Points on a hilly landscape, in no order, each with its height.
A climber steps from a point to the highest of its 2 nearest points, and stops where none of them is higher. Distance is the straight distance between rows; heights are no part of it.
vudi (h 535): [  4  -7  -2  -5  25  -3  24 -17 -36   6  -5   7 -25   6  -1  -8  -4  19
  11 -21]
muza (h 276): [-13 -14 -10   0   3   9 -21   4  11   3  17   5   7   8   4  -5 -12  -6
   6  31]
Zad (h 171): [-13  -8 -22  -6 -19  -3   0 -17   1  -3 -24   8  -6  -2   8   0  13  -1
   8  -2]
zake (h 444): [  4  14   2   1  -2  28 -21   8  10  12   9  16  14  -4   2  -9 -14   5
 -16  18]
bivaf (h 395): [ -2  20 -14   6   1  33 -28  -2  15   4  -5  19   9  11   7 -23  -6   2
 -10  29]
Fis (h 454): [ -2   1  24   4  -6 -16   5  -2 -12  -1  -9   3  -1  -7  11  -1  -1   1
  -6 -20]
Leget (h 601): [  0   6  -9  -8   4  -8  24 -11  -9  22   7   4  -2   4 -12 -11  -2  16
  17   2]
figu (h 560): [  6  13  23  27  14 -10  26   3  14  12  -3 -12  22 -13  -6   5  11   1
  -6 -20]
medu (h 156): [ 19   3 -13   2 -12  11  -2  -2   9  14   6   4   4  -9  20   7  11  -3
  -2  22]
zive (h 347): [-12   0  14  -1 -19   7   2  21   5  -7   0   5   6   4  15   8   1 -13
 -10   1]
simu (h 344): [  7  14  26  19  -4 -14   0  13   2  -7  -5   0  23 -11   1   8  -5   4
 -21  -1]
kavi (h 523): [-10   9   2  -6 -15  -6 -10   9  16   5  -1   0   4 -11  -9  -4   9  -3
  -6 -13]
Nit (h 348): [  7 -13  -1 -11   4  -8 -15 -19  -2 -10  -8  -5 -11  10 -19   1  -6   5
  10  -7]
Gunok (h 288): [ 15  -6   0 -11  -7   0 -21  -5   7 -18 -12 -13  -2   9 -10   1   3  -6
  -2   7]
dovu (h 207): [  2  -9   7   4   2  -1  17 -11  -9   9  -7   5  -8 -19  19   1  17 -13
   5 -23]
Lep (h 701): [  9  13  -1 -13   3   0  21 -13   0  13  -4   2   9   5 -15  -1  -7  19
  13 -15]
Gozup (h 16): [ -3 -17 -11  -6   0 -12   5 -14  -9   1 -14   2   4 -15 -10   4  -3  10
  -7  11]
depi (h 401): [ -2  26  -3  18  -5  -2  -5  19  21  -3   5  11  20 -19 -11   5  13 -15
 -12 -19]
vozo (h 312): [-16 -19  -3  -1   0   3  -2   1  -2   3  15   2   6  -5   3   3 -10 -10
   0  17]
Gemim (h 62): [-19 -24  -6  -8   3 -10  -5   3 -19  -9 -15  -6 -20 -12  35   6  -5   4
  -7  -2]
gire (h 292): [-13   8 -20  -1 -18   4 -18  14   6  -7  -1  16  11  10  10  -1  -6   0
  -4  24]
zevi (h 317): [ -3 -15 -16  -6  -3   3  -4   8   6   3   1  -4 -12  17  22  -1   9  -6
  19  24]
goz (h 527): [ 31   2  -2  -3  11   2   2 -22  -5   4  -5   6   1  21 -14  -1  -5  13
  23   6]
fato (h 390): [  1 -19   5  -4 -13   9   2  -5  -5 -14 -21   0 -16  16  12  12   3   4
   4   6]
giz (h 439): [  6 -18   9  -6   0   1  14  -4 -23  -9 -20   6 -22   9   7   9   4   1
   1  -8]
kibe (h 512): [  8  16  16  16   2  -5  15   5   7 -10  12 -10  21  -5 -10   6   7 -20
  -9  -8]
zezo (h 110): [ 13 -20 -10   6  16  -7 -13 -12  -1   2  -8   6 -29  18  -9   0   3  26
  21  21]
vomo (h 484): [ -1 -17  -2  -2   7  -4  17 -16 -29  -3 -15   9 -25  15  -4  -5   3   9
  10  -2]
davu (h 272): [ -4  17  15  -6  -6 -14  -7   4  -4  -7  15  -5  13   8  -8  -2 -19  -9
   0 -13]
lolum (h 195): [  0  12   4  14   1 -14  15 -14  -4  11  10  -3   4 -23   6  -2  14 -12
   0 -18]
Kuv (h 541): [ -5  -6   1  -6  -7   3 -19  -2  12   5   0  -1  -8  19 -15 -15  -2   8
  12  12]
kazo (h 521): [  2  -3  18  14   8  -2  24  -3   7  11   4  -9  18 -23  -9   6   4   4
 -11  -4]
Kuvov (h 263): [ 11   5   7  -8  -6  15 -14   3  12 -18 -11  -6  16   7  -9  -2   3 -13
 -14   5]
lufi (h 177): [ 14   9   0  10  -8  -7  -2 -11   4  14  16  -4   4 -19  11   5   8  -6
  -3   4]
deri (h 242): [  3  -3 -26  -6  -2   2 -17   9   4   1  -9  19  11  10  18   0  -5   4
  10  36]
Tez (h 590): [  3   0  29  21   8 -11  12   8  12   8  -3  -9   6 -11   6   2  18 -13
  -2 -25]
tuk (h 102): [ -4 -29 -15   5  11   1  -6 -14  -2  -5  -9  -4 -33  18   9   3   8   9
  21  16]
lepu (h 496): [ 17  19 -18  -5  11   5   6  20  -3  16  25   7  16   3 -12  -2 -12   6
  -2  25]
gom (h 576): [ 13  13   5 -11   3  16   8  -2   9  16  -3   3  14  -1 -19  -4  -8  22
  -3  -1]
lorob (h 603): [ 26   9   3  -7   2   1   4 -10  -3   0   6  -9  11  11 -11  -2  -5   1
   5  13]
tekul (h 223): [-12  26   9   3   0 -26   5  16  -3  -8  16  -9  13  -5 -11  -1 -11  -7
 -10 -22]
Rol (h 94): [-15 -23 -21   5   5   3   5 -16 -15  -5 -19   2 -37  16  27  -2  12  13
  18   8]
kapod (h 532): [-19   9  -6  -4 -12  -9   6   9  -6  15  19   6  -7   5  -6 -15   1  -2
   7   2]
Sori (h 209): [-18 -11 -13  -9  -5 -16  -4  -6 -15 -14 -14 -12 -20  -3  10 -14  12 -10
  -4  -9]
Zim (h 189): [-11  -4 -19  -5  -7 -14  -1 -17 -14   1  -9   4 -13   0   6 -15  11  -8
  11  -4]
Giri (h 368): [ -4  16  -8  15  -4  31 -16   9  14 -20   7   3  15  -3  -3  -2  -3 -13
 -30  21]
Boze (h 476): [  2  29   1  22  11  -2  12   8  11 -15  17  -2  33 -10 -19  11  -4 -14
 -10 -14]
bega (h 519): [ 20  11   6  -2   0  -9  14  -3  -2 -10   4 -19  12   0 -14   3   8 -11
  -6   2]
zel (h 299): [ -1 -10   9  -3  12  -7   5 -27 -15 -14  -7 -10 -17   8 -21   1  -6   7
   5 -21]
rez (h 335): [ -9  -8  11  -3 -23  16   1   8   8  -7 -16  -1  -2  12  15   6   5   3
  -5   9]
vip (h 120): [ 20 -11 -17  -6   6   3 -23  -5   7   1 -16   6 -10  13   0  -1   0  18
  13  28]
golo (h 483): [ -3   1  -1 -16  -1  13 -20   0  10  -5  -7   6  12  20 -26 -17 -11   4
   2   8]
boz (h 367): [ 17 -17  -5 -16   7   4 -14   3   5  17   3   4 -23   6   5   5   1   9
  18   2]
golef (h 420): [  6 -26  12  -6  17  -4  -1  -5 -12   5   4 -10 -31 -11  10   6   1   1
   2 -19]
mezo (h 485): [ -8   3  -5  -6   3 -20  -7  -9  -6   4   5  -4  -6  19 -20 -20  -6  12
  18   8]
kesu (h 636): [ -3  16  -4 -10 -15  -4  -9   6   9   9   9  -3   1   9 -17 -14   3   2
   1   2]
vigu (h 399): [  0   7  30  12   2 -20   4   8   2   4 -19   2  15 -11   1   4  -4  10
 -10 -23]
nog (h 447): [-16  13   1  19 -15 -11  -3  14  13   3   3   8  10 -23   2   5  10  -6
 -16 -10]
vof (h 513): [  9   7  23  -3  10 -15  16  -1 -18  -5 -16   0  -4   0   6   1  -1  -2
   4 -38]
fes (h 392): [ 16 -15  10 -12  14   2  -2  -6  -1  15  10  -4 -23   2  -6   8  -4   9
  13 -13]
zifu (h 451): [ -2  28  -8  31  12  14  17  18   9 -19  21   5  25 -16 -32  13  -7  -4
 -17  -9]
pum (h 587): [ -1   2  14  -2  13   0  30 -12 -22   9   4  -4 -17   1   2 -11   2   6
  10 -30]
Guri (h 31): [  3 -23  -1  -5  -1   0  -2 -10   5  -6 -21   0  -1 -16   0  14   6   2
  -6  -4]
nobi (h 441): [  1 -28  20   3  23  -7  10  -2  -3   1  -7 -13 -16 -19  -3  10   7   1
  -7 -23]
pabaz (h 472): [ -5 -16  21   4  12  -3  19  -9  -7  13   6 -13  -7 -18  -5   1   1   7
  -3 -11]
teru (h 448): [ -3  13 -10   0  12   1  13  17  -5   7  37   3  15  -6 -15   8 -19  -5
  -2   6]
kal (h 342): [  4 -15  -4 -10  -5  -3   0   7  -7  13   1  -1 -24   5  22  -2   7   1
  12   9]
litad (h 217): [-10  -8   4   5  -6  -3   5   4   6   6  -1  -4  -6 -19  28   5  18 -19
  -1 -16]
Nitom (h 235): [-18 -14  -8  -7 -11   6   0   7   5  -2  -5 -10 -13  -1  34   8  12 -13
   6  -6]
vod (h 336): [  5  27 -12   8 -12  12 -16  18  19 -17  -5   7  20  -9   1   5  14 -21
 -20  -3]
kuza (h 418): [ -3  22  -7  27   6  25  -7  13  11 -22  12  10  24 -15 -21   6  -5 -14
 -27   2]
Memil (h 360): [ -9  22 -13  11 -17   9 -16  20   5  -1  20  22   5  13  -3  -5  -8  -1
  -2  20]
tes (h 80): [-18 -25 -10   1   5  -2   1  -5 -30  -4 -11  -2 -28   0  34 -12   0  10
   1   6]
vinas (h 440): [-15  11   1   8 -22   5   3  20  -3   2  21  11  -3   9   6  -1   0 -11
  -2  10]
guse (h 500): [ 14   6   3  -6   1  21  -9  -2   3  16  -3  16  10  11  -8 -12 -11  18
   1  21]
zodes (h 343): [  7  19  13 -12  10   4  -5  -3  10  -6   8  -5  27   5 -15   0 -21  -1
   1 -18]
Kile (h 44): [-10 -30  -6  -3   1   2  -7  -7   1 -12 -25  -7 -16 -11  21  23   0  12
  -6  -4]
Zemas (h 405): [ -4   3   5  -3  15 -10   7   4  -5   9  34  -7  10 -12  -2   5 -16 -13
   2  -9]
dava (h 135): [ 17  -2 -14  -7 -12  10 -18  -3  13   4 -14  -2  -8   4  16   5   7  10
   3  17]
foli (h 241): [ -9 -11  -5  -6 -15  -9 -13  -7   8 -20 -15 -18 -11   2   0   0  12  -8
  -4  -4]
zodod (h 416): [  5   1   3 -19   6  -3 -13  -8   2  -8  -2  -4  13  13 -27  -6 -18   2
   8  -6]
Tati (h 271): [-26 -12 -17  -5 -13  13   1  15   7  -1   1  -7  -4   8  32   9   2  -6
   7  15]
tomuz (h 584): [  8   9  15  -7   7  -5  21 -12  -7   6  -5  -5  -4   0  -7   4  -2  11
  10 -32]
leba (h 543): [  5  12 -16 -11   5  -5  15   9  -4  20  13  10  11   5 -13  -6  -7   8
  12  13]
Fak (h 290): [ 10  26  17  17  -5   1   0  17  -1 -11  13   0  20  -4  -8   7 -12   1
 -24  10]
fuz (h 359): [-14 -13  10   1   4  -6   3  -2 -11   4  21  -1  -2  -7  13  -3  -6 -17
   1  -4]
guzo (h 314): [ -1   5 -12  -4  -8  24 -19   4  18 -17  -7 -10  11   7   0  -7   3 -10
 -17  25]

For each start below, name the point where the climber stops.
lolum: Tez
Kile: Tez
boz: Tez
Kuvov: lorob
rez: pum
vozo: Lep
